Each row is a point on a landscape with many valleys, with its height.
From any point a ball rolls to the lowest of the 2 points nearest to it. It stops when none of these is lower. Distance is the straight distance between rows; heights are no part of it.
zabut: 12	14	3	-21	1	17	0	4	-24	0	2	7	11	9	-1	14	30	-10	-16	2	9  h=21.2
romu: -10	4	-6	-3	-17	-5	-1	-9	8	1	-13	18	18	23	-25	-23	-1	-2	-1	6	-7  h=40.9
lek: -16	-25	-3	-13	13	-14	1	-18	-4	12	-10	19	1	3	-2	-33	15	-6	-6	0	-6  h=48.6
Vapog: 13	12	-1	-8	4	7	5	5	-10	1	5	3	2	-3	8	9	23	3	-18	-9	9  h=28.1
rezag: 7	1	14	9	-16	-22	6	20	26	-23	11	-10	-22	-13	11	-6	-19	0	10	-17	9  h=48.9
Leda: -10	19	-15	-1	-15	11	-4	-24	14	5	0	21	17	10	-15	-15	3	28	-7	-15	-24  h=33.2
bive: -1	-3	21	4	25	34	-4	-17	-3	-25	11	5	8	-9	-4	6	-18	-4	19	-9	-14  h=31.5
Ler: 9	-9	-20	7	-8	-6	14	-16	-2	36	-21	-1	13	24	-8	-2	-9	-3	-6	5	-11  h=8.5
veri: 6	2	4	-17	8	-2	19	3	-27	9	12	-5	-21	-14	21	-11	23	-28	-2	1	9  h=11.9
mipa: -1	-10	-21	-5	19	-9	6	7	-18	23	-7	-11	6	3	-3	31	8	-11	-15	-2	-10  h=58.8
patu: -15	-18	-1	-7	2	-27	-3	11	-9	1	-8	4	-12	-2	8	-13	13	-8	-2	25	6  h=53.6
dut: -3	-22	20	19	7	14	-15	-3	14	-19	4	2	-13	-6	14	-1	-17	18	24	3	-14  h=41.9
Zar: -11	9	-1	-12	23	13	7	-15	8	-14	23	-12	5	-7	2	8	-4	-9	6	-28	-14  h=31.1
Gud: -6	9	26	-5	-25	19	-15	-4	-7	-7	-1	17	-5	17	5	-28	6	-1	11	33	5  h=81.5
Nenuv: -5	16	-14	-22	5	-4	-1	10	-4	-4	6	-3	19	8	-15	27	16	-10	-10	-6	0  h=61.7
Zeko: 7	7	-22	15	-23	-10	7	-3	9	25	-20	-2	12	23	-12	1	-6	11	-7	9	-7  h=17.7
foz: -7	-15	13	21	12	11	-21	-4	5	-1	-4	3	-4	-5	5	2	-9	20	11	17	-3  h=46.9
Bino: -14	18	4	-2	6	1	24	-8	7	7	31	-14	-10	-6	27	-25	5	-17	2	-16	0  h=29.2
supa: 12	9	-1	-19	-1	-2	5	16	-31	15	-2	-14	-18	12	24	22	20	-24	-8	18	3  h=25.3
dupo: 35	-9	-4	19	-10	5	11	8	-3	10	-15	-1	6	-3	-3	28	-30	6	-3	-3	3  h=45.8
vuf: 6	15	3	15	0	5	19	-3	12	-5	17	-19	-8	-13	8	-3	-20	-4	9	-21	3  h=42.2
ruzo: 2	32	-15	15	-24	12	4	-16	16	6	-1	8	9	4	-6	-9	-7	29	-4	-8	-12  h=30.9
Rap: -8	-19	1	-3	15	0	10	-18	-7	12	1	10	-3	-8	6	-27	8	-8	-5	-10	-1  h=50.1
sedu: -1	-9	-23	-3	19	-22	7	17	-8	12	-2	-17	-4	-13	0	32	6	-6	-9	-9	-4  h=57.0
Butep: -21	11	-9	17	0	2	-10	-2	13	1	3	-17	-1	8	-3	-1	-12	7	10	14	-2  h=56.0
Sider: 0	4	1	7	13	22	-22	4	-16	12	-9	-1	20	7	-21	27	0	8	7	25	-6  h=54.2
lak: -20	23	-15	-16	-24	-17	-6	4	14	16	7	6	11	14	1	-9	25	14	-17	5	-1  h=32.9
fino: -21	24	-22	-16	-17	-19	2	-3	15	8	5	5	21	19	-17	-9	13	0	-9	-2	-9  h=36.1
bufe: -1	20	19	3	-25	31	-17	-2	-9	1	3	7	-10	12	11	-20	7	15	4	28	6  h=80.4
Vegin: -26	-26	0	-12	12	-25	-3	-4	-6	0	-5	17	-11	-6	7	-27	16	-5	-6	16	-4  h=50.6
ren: 19	17	1	-19	-3	15	8	1	-29	13	1	-6	1	19	11	15	23	-20	-9	7	3  h=10.6
zun: -3	-5	5	14	1	17	-21	-4	-3	7	-9	7	-1	1	-1	-1	4	26	-4	17	1  h=49.9
dotef: 20	-22	-5	6	-3	-10	-3	2	-1	8	-21	19	8	-2	-9	5	-2	14	-15	-5	5  h=36.2
Zemi: -10	-3	8	-1	19	11	-18	5	-15	0	-7	4	23	12	-26	19	2	-10	12	24	-7  h=55.8
basus: -11	-27	12	-2	30	-4	-3	8	-8	-14	10	-7	-14	-33	-1	12	-9	-15	13	-10	0  h=41.8
mub: -5	6	6	1	-14	-21	7	9	24	-23	5	-3	-3	3	-5	-12	-18	-8	10	-11	3  h=38.0
dedi: 14	-16	4	1	-4	-18	-6	1	21	-16	-7	16	-9	-14	3	-2	-3	27	-8	-23	-3  h=24.1
bodot: -2	5	-23	1	-8	-7	2	-15	-3	37	-11	-9	-7	19	10	-19	20	8	-4	14	1  h=21.9
gol: -1	12	-10	1	2	-4	-17	17	11	-10	0	-26	-5	-6	-6	34	-5	18	4	6	5  h=44.6
zezup: 20	-3	12	16	-7	2	-6	6	13	-19	-3	-4	-13	-15	7	9	-21	21	5	-6	9  h=39.4
tav: -3	29	2	14	3	13	26	-8	9	1	27	-21	-6	-7	17	-14	-11	-12	7	-21	-1  h=35.9
lis: 1	-1	-6	23	3	6	2	-3	2	8	-4	-16	1	1	-1	0	-17	0	8	6	4  h=55.6
Fibuv: 27	-20	-11	10	-8	-11	14	2	6	19	-11	9	8	-9	-6	15	-21	6	-8	-16	3  h=40.3
raba: 19	-5	2	21	2	15	3	-5	-2	-2	-10	0	12	-5	-11	8	-28	3	8	4	2  h=51.5
mamud: 14	-14	8	16	7	19	10	-17	-15	22	-5	-3	-4	-10	9	-16	-11	-6	7	4	8  h=54.5
terat: 9	16	15	2	-16	12	-4	24	-11	-11	4	-10	-12	5	17	8	10	-5	-2	25	22  h=75.5
zoto: -9	3	1	-7	-6	-14	-4	-2	25	-25	2	0	2	3	-13	-2	-15	4	10	-13	-9  h=28.3
kas: -18	14	-11	-17	-13	-12	4	-12	14	-4	0	20	25	20	-24	-21	8	-6	-7	-8	-11  h=38.5
Lop: 2	-15	-5	11	14	6	11	-14	-14	27	-6	-7	-12	-13	12	-14	1	-3	0	2	3  h=52.3
Kiko: 3	6	13	14	-5	1	12	14	7	-16	14	-18	-17	-13	10	-3	-22	-15	13	-10	12  h=50.8
Laz: -1	29	2	-18	-8	-15	8	25	6	-23	22	-15	5	0	5	22	7	-22	0	-3	13  h=66.7
tari: -4	5	9	-14	9	2	20	-7	-14	6	21	-3	-21	-15	26	-25	18	-21	-2	-11	6  h=21.3
gigap: 3	-5	-21	3	-2	-6	8	-16	-8	40	-15	-12	0	23	2	-11	5	-6	0	10	-7  h=16.0
pomo: -6	-27	20	9	25	20	-7	-14	8	-21	9	1	-2	-10	6	1	-18	4	25	-12	-21  h=36.3
lete: -17	-27	11	6	10	-24	-15	18	-1	-10	-10	5	-10	-7	-1	-4	-2	-5	7	22	5  h=57.6
Kuli: 6	-19	-8	6	22	-7	0	14	-11	4	-6	-16	-5	-23	-2	32	-8	-2	-1	-5	2  h=54.1
Bope: 14	-11	5	15	-10	-2	-4	-4	18	-9	-6	12	-6	-8	6	-6	-13	27	-5	-11	4  h=30.0
fako: -5	5	-6	2	0	18	-2	-27	6	11	-2	15	13	11	-7	-19	4	17	-8	-6	-12  h=34.8
ruriv: -15	17	-12	7	-13	-3	-17	14	15	-7	-1	-17	0	3	-9	18	-10	15	8	17	0  h=51.3
fil: 9	-23	13	0	-9	-22	4	16	0	-14	-11	14	-4	-3	-8	-9	-4	-9	-4	-8	12  h=22.3
bopi: 9	-9	19	4	-1	-1	-10	14	9	-30	4	5	-21	-14	19	6	-3	17	1	-6	8  h=48.1
Sud: -1	-29	5	-10	-2	-15	0	-12	-5	9	-19	24	7	13	-14	-32	8	-10	-3	5	0  h=47.0
nuga: -19	14	-14	-7	-19	-9	-5	-4	10	21	1	-2	0	17	11	-19	19	10	-9	17	4  h=28.5
mugi: 11	-5	8	8	8	26	19	-20	-19	21	1	-9	1	0	0	-18	-11	-26	13	-1	3  h=57.2
Paseb: 14	-39	12	4	-2	-18	-4	9	-5	-5	-23	24	4	-4	-16	-6	-7	-4	-2	2	6  h=30.6
serap: -14	-5	5	-6	27	2	5	0	-3	-11	20	-11	-10	-22	9	7	0	-15	5	-19	0  h=36.5
vimu: 6	13	-4	0	10	7	-5	11	-3	-9	7	-14	-1	-9	6	26	4	6	-5	-5	11  h=36.0
Gev: -11	13	5	-12	-5	5	-3	-8	13	-31	4	13	8	4	-15	-1	-8	-1	11	-9	-17  h=17.1
fum: -9	12	2	4	-3	25	-27	1	-7	3	0	1	8	1	-9	10	3	22	-1	19	-3  h=52.0
namo: 7	20	11	-7	-13	-5	6	30	-3	-24	12	-13	-6	1	12	17	3	-19	0	6	20  h=70.5
vuko: -6	6	-21	-9	13	1	-5	0	-3	10	-1	-6	21	9	-16	23	14	0	-11	-5	-5  h=60.4
mur: -8	7	8	-6	12	23	-1	-15	5	-24	16	3	5	-1	-1	4	-6	-2	9	-15	-14  h=26.3
gaf: 8	21	10	0	-23	18	-9	7	-10	2	3	-2	-17	6	26	-10	19	13	-4	24	20  h=78.7
mefar: 11	-22	4	-12	0	-29	-5	5	14	-18	-8	27	-1	-13	-8	-2	6	15	-14	-26	-1  h=18.4
vobov: 4	-13	0	1	-8	-10	8	-4	-1	7	-14	10	9	17	-16	-17	-4	-13	-1	4	1  h=44.2
nug: 9	-23	5	2	18	-5	-1	9	3	-8	-1	-16	-5	-29	-13	22	-25	-7	13	-14	5  h=48.7
mol: -14	20	-7	-20	0	-10	-4	17	3	-18	14	-14	11	4	-7	27	6	-18	0	3	7  h=63.9
koso: -2	-15	6	-14	4	-16	-5	9	1	-17	-4	22	3	-3	-6	-4	12	-2	-12	-9	5  h=8.7
zipo: 2	29	-19	9	-27	-4	5	1	12	11	-6	-2	9	14	-9	-2	1	16	-8	3	-3  h=25.7
liki: 14	1	0	-16	3	-6	17	9	-35	16	3	-9	-26	-3	21	7	22	-31	-3	6	2  h=22.0
nipub: 0	-3	0	4	8	24	-12	-24	5	-3	0	17	13	1	-10	0	-5	23	-3	-9	-14  h=36.6

Where does a ball stop that starts at each point below?
ruriv -> ren
Sider -> mur
mol -> mur
lis -> koso
zezup -> koso
Gud -> mur
lek -> Ler
bufe -> mur
vuf -> veri
bopi -> koso
fino -> Ler
Leda -> Ler

Call two points neighbours if one is among the 2 nearest of the other. Go from one point of each pair to the other, from neighbour to neighbour, staying as low as possible. Name the highest point that can't be avoided.
mur and ren -> Kiko
ren and veri -> supa
koso and mur -> Butep
